The views of a scene show one set of named points, each view turned or mirrored, and shifted as a whole, with a little noise and some points left out.

Scene 1
View 1
q_698: [ -4  10   6 -22  -2 -10  -8   6  -6 -32   0  15  14  -8 -10  -4   5  18
   9 -14  -3]
q_350: [-23 -16  20   0 -20   5 -21  20   0 -13   5  20 -11  -6 -38 -11  -4  -4
  -4  -2  22]
q_218: [-20 -16  -3   8 -19 -24  -7 -24  -3 -12   1  28  13 -15 -35   8   1 -10
   3   9  19]
q_724: [ -7  -7  10 -15 -15 -16 -20   4  -8 -19  -3  20   0   4 -27  -2   2   2
  11   4   2]
q_351: [-10  -9  19 -12 -18 -14 -20  14  -2 -20   4  21  -7   7 -28  -5  -6  -4
   3  -3   3]
q_105: [-54   9  28  -5  -5 -14  -6  -7  22 -34 -10  24   2  -7 -19   7  11  17
   4 -27  16]
q_321: [-17 -11   6   2 -19 -28 -12 -13  -1 -23   2  29   0  -4 -27   0  -7 -11
   3  -2   6]
q_503: [-18   0   3 -12  -5 -16 -14  -9  -4 -36  -5  26   1 -11 -18 -10   5   4
  12  -9   3]
q_175: [-23 -15  12   7 -20 -15 -14   0   2 -24   7  27  -8  -9 -32  -8 -12 -16
  -6  -8  12]
q_732: [-13 -17   0  -5 -17 -14 -22 -12 -12 -20  -6  27  -1  -7 -35  -5   5  -9
  13  13  13]
q_891: [-40 -13   2  15 -10  -1  -7 -13   3 -25   2  28   3 -35 -34 -10   3  -6
  -5 -12  36]
q_215: [ -9 -24  11  -2 -22  13 -24  21 -12  -3   6  15  -5 -12 -44 -12   0  -4
   0  12  28]
q_456: [-28   2  39 -17 -12   3 -19  34  12 -25   2  14 -12   6 -23  -6  -4  14
  -2 -22   8]
q_127: [-12 -18  15  -4 -21  21 -18  28 -11   3   6   9   2 -15 -42  -8   4   5
  -2  11  37]
q_38: [  5 -23  17  -2 -30 -19 -21  17  -8   1  10  18  -3  15 -39   4 -16 -13
  -1  16   4]
q_451: [-19 -15  24  15 -23   1  -3  30   9 -12  29  19  -2 -17 -35 -13 -29 -12
 -27 -24  23]
q_530: [  7  -6 -10 -20 -10  -5 -17   0 -22 -21  -2  17  12 -13 -22  -8  10   6
  16  13   6]
q_232: [  8 -12  11  -8 -21  -5 -17  26 -12 -19  17  17  -3  -5 -28 -16 -18 -10
  -4  -3   1]
q_387: [ -2  -9  -8  -8 -15 -31 -15 -22 -12 -27  -3  30   7  -4 -25   0   1  -8
  14  11  -3]
q_17: [ -8   4  15 -12 -10 -14  -9  15   2 -33  10  20   1  -4 -15  -9 -12   1
  -3 -22  -6]
q_851: [  8  -9  21 -21 -20  -7 -24  31 -11 -17   8  13  -8  14 -27  -9 -11   0
   4   1  -6]
q_744: [-26  -9  22 -11 -16  -5 -21   9   2 -15  -6  19  -3   2 -32   2   8   7
   7   3  19]
q_333: [-18 -12  20  -2 -19 -22 -17   6   3 -25   6  27  -9   3 -27  -4 -16 -14
  -3 -11  -1]
q_711: [-22  -2   7 -14  -6   0 -15  -1  -5 -22  -8  17   7 -14 -25  -4  15  13
  11  -2  19]
q_379: [-28  -1  12  -2  -5  10  -7  12   3 -24   6  16   9 -28 -25 -10   6  12
  -4 -20  29]
View 2
q_456: [ 22  12  12  12  29  12  19  -5   0  -3   4  18  -8   3   0   7 -33  -8
 -17  -3  -3]
q_232: [-20  -9  24  -4  11  11  10  -7  -3  -7  -7   0   1   9 -13   6 -20   9
   0 -13   4]
q_321: [-12  20   5 -20 -11  12   8 -24  -4  -6 -11  16   3   6   7  -9 -16  19
 -12 -27   2]
q_175: [ -8  10  11 -19   7  21  12 -25  -4 -17 -16  15   0   5   7  -3 -19  25
 -13 -17   2]
q_127: [-23  -1  -1   3  28   4   2 -21  -7  -5  -4  -4 -19 -12   9   8 -12  16
  -8  21  20]
q_530: [-23  11   6   3 -22   7   6 -10  -3  14   1  -8  -7  -7  -1  -2   7   7
   1 -13  12]
q_215: [-24  -7   5  -6  22   9   7 -22 -11  -6  -8  -7 -16  -8   7   6 -11  19
  -7   9  15]
q_732: [-14  14  -1 -19 -12  10  10 -27 -15   6  -6  -2  -9  -5  14  -6  -2  20
  -7 -21   5]
q_38: [-31  -5  11 -27  13 -13   1 -21 -15   1  -9  -1  -4  15  -4   1 -34   7
  -2 -18   5]
q_451: [-21  -8  19  -6  43  21   2 -18  10 -38 -22  24   2  13  -5   7 -41  23
 -12  11   7]
q_17: [  1  11  20   6  -2  18  14  -5   9  -6  -3  20   7   9 -10  -2 -21   0
  -8 -22  -2]
q_851: [-11  -6  21  -5  14  -4  13  -5  -9   9   2  -4  -5  10 -13   5 -26  -6
   0 -18   0]
q_351: [ -3   7  13  -9   8   5  12 -13  -7   1  -2   7  -3   7  -1   0 -23   3
  -7 -19  -1]
q_744: [  1  17  -4  -4  12   3  10 -21 -11   4   0   7 -12  -4  15   0 -19   5
 -16  -6   5]
q_350: [ -6   1   7  -8  26  13  14 -22 -10 -10  -7   5 -12  -2   8   5 -21  16
 -13   2   6]
q_698: [  0  24   8  17 -19  13   7  -1  12   9   7  14   2   1  -7  -4  -6  -5
  -6 -15   4]
q_379: [  1  18   3  17  10  28   9 -14  11 -13  -2  19  -7  -9   9   1  -6  15
 -15  12  11]
q_387: [-20  21   4 -20 -30   7   9 -20  -9   9  -6   3   2   4   4 -12  -3  14
  -4 -35   3]
q_105: [ 20  45  -9   5  -3  19  13 -21   6  -5  -2  34  -3  -6  19 -10 -18   6
 -26 -10   1]
q_218: [-27  26  -7 -23 -17  10  -1 -32  -3  -8 -15  15   0  -1  15 -14  -7  27
 -13 -16  11]
View 3
q_215: [ -8  19  16 -11  -5  -4  19 -31  -1   1   6  12   2 -12 -35   8  -5 -10
 -26  -2   1]
q_851: [-20  11  17 -14   7  -9  -2  -9   9  13 -11 -13   4  -1 -20  -8   5 -16
   0  -2  15]
q_724: [ -7  19  27 -13 -10  15   4 -13  12  18   0   1  -6  -4  -8  -8   3 -19
   2  -3   5]
q_127: [  2  17  18  -7   7   2  28 -32   1   1   1   7   4 -12 -38  14  -7  -6
 -34  -3  -1]
q_530: [-14  19  34 -14  -7  18  12 -22  27  27  12   2  -4 -11   0 -15 -13 -15
 -18  -6   1]
q_351: [ -5  16  17  -8  -9   1  -4 -13   1  12  -5  -2  -1  -4 -13  -3   9 -17
   5  -1   8]
q_456: [ 21   5   1   1   8   2  -8 -21 -13  13 -21 -16  -6   2 -15   3  10  -4
   0  -1  12]
q_698: [  5  11  25   1  -2  24  -6 -17  14  36  -5 -14  -1 -11  15 -12  -5  -7
  -7  -8   7]
q_891: [ 21  21  14  15 -37  19   3 -43 -14   9  20  26  -1 -23   0  15  -4  -5
 -19  -3  -3]
q_350: [  4  16   8  -4  -9  -2   6 -28 -10   0   0   9   0  -6 -27   8   3 -13
 -11  -1   5]
q_105: [ 39  14  20  13 -20  38  -5 -25 -10  22  -7   5 -14  -9   7   8  13  -7
   6  -4  -3]
q_451: [ -1  17   0  19 -12 -17 -10 -29 -23   1  -2   2  30 -29 -21  25  10   2
 -15  -3  12]
q_711: [ 17  14  23  -4  -8  28  10 -28   5  23   3   5 -14  -6  -2  -2  -5 -10
 -14  -5  -2]
q_732: [ -6  23  29 -14 -27  17  10 -22   8  11  14  20 -11  -6  -9  -7  -1 -25
  -4  -1  -2]
q_175: [ -2  20  14   3 -30   1  -8 -23 -11   5   8  16   6 -14 -10   7   9 -16
   0   0   6]
q_503: [  8  16  23  -3 -23  24  -7 -22   7  26   7   4 -12  -7  14 -12  -4 -14
  -3  -4   3]
q_333: [ -5  17  14  -1 -25  -1 -16 -15  -7  10   0   5   4  -9  -7   1  14 -19
  11   0  10]
q_232: [-23  14  13  -6  -5 -14  -6 -17   4  12   1  -4  15 -14 -13  -4  -1 -11
 -11  -3  15]
q_744: [ 11  14  20  -7  -6  16  11 -21   0  10  -7   4 -12  -1 -19   5   7 -16
  -2  -1  -1]
q_17: [ -1  12  13   4  -8   5 -21 -15   0  24  -6 -12  10 -12   7  -6   6  -8
   1  -5  14]
q_218: [ -2  30  39   3 -36  26  10 -23   7  14  18  25   2 -23  -6  11   7 -22
  -1  -3  -9]
q_387: [-16  25  38 -10 -31  21  -1 -12  17  23  14  14  -4 -12   5 -12   2 -26
   5  -4   0]
View 4
q_321: [ -2  -6  10  -4   1   0   3   8  31  -9 -14   6  17  -9  -6  -2   8  15
  -8 -12  13]
q_744: [-16  -8   1  19  -2  -9  -3   8   9   0 -13  -9  10  -3   6   8  -1  10
   6   2  22]
q_711: [-22 -10  12   8 -18 -14   4   9   4 -11 -13 -12   6   9  -7   5 -12  10
   5   1  18]
q_724: [ -5 -12   1   6 -10  -1  -2  10  12   8  -6   7  13   2  -9   3  -1   8
  -3   3  12]
q_379: [-22  -6  26   7  -3  -6  -5 -10   0 -26 -19 -27   3  15  -4   4 -11   5
   9  -4  15]
q_351: [  3 -16   0  15   7   7 -10  -1  12  15 -10  -4  13  -3   3   7   5   5
   0   6  15]
q_215: [-15   0 -10  28   7   5 -16   0  -2 -28  -4   1   2   1   2 -10   0  -6
  -3  11  17]
q_38: [  3   0 -18  15  14  15 -24   5  14   2  -2  23  17  -9   2  -6  19   4
  -1   2   9]
q_175: [  0  -6  12   6  12   6  -6  -5  24 -19 -16  -8  10 -10   1  -6   7   5
 -10 -10  15]
q_333: [  9 -13  12   3  12  11  -7  -6  26   4 -17  -4  15  -8  -1   1   8   8
  -8  -8  12]
q_503: [ -5 -16  20  -5 -15  -8  11   7  18  -2 -14  -7  11   5 -14   4 -11  11
  -7  -3  11]
q_456: [ -3 -18  17  20   9   5 -15 -17  -1  18 -19 -29   8   8  11  18  -4   6
  14   6  18]
q_127: [-28   4  -9  32   4  -1 -21  -2 -11 -32  -4  -4   0   7   6  -5  -1  -5
   8  12  21]
q_451: [ -2   3  20   8  33  23 -32 -31   9 -30 -19 -19   7   3   7  -5  14  -2
   7 -11  10]
q_105: [-21  -9  29  -1  -8 -20   9   2  20  -1 -25 -32  13  -2   4  16  -5  24
  12 -17  25]
q_891: [-20   1  26   3   4 -10   8  -1  21 -48 -22 -23   4  -6  -2  -8  -7  10
  -7 -15  22]
q_387: [  0  -8   4  -9 -16  -3   7  19  28  -3  -5  20  18  -3 -19  -6   2  12
 -13  -7   8]
q_232: [  8 -10   3   9   9  20 -21 -12   4  -4  -5   5  10  10  -9  -6   4  -4
  -5   7   2]
q_698: [ -9 -14  22  -9 -21  -5  -2   0   4   8 -10  -6  12  23 -21  10 -10  12
   8   1   4]
q_530: [ -6 -11   2   2 -20  -1  -1  12   3  -2   0  14   9  15 -22  -3 -11   3
  -6  10   3]
q_350: [ -9  -5   2  24  12   6 -13  -7   7 -16 -14 -12   5  -4   9  -2   0  -1
  -2   4  20]

Which points are out of place in each view (at most two, in the order of its rows)? Write - if all are in place.
view 1 -> q_105
view 2 -> q_451
view 3 -> -
view 4 -> q_351, q_530
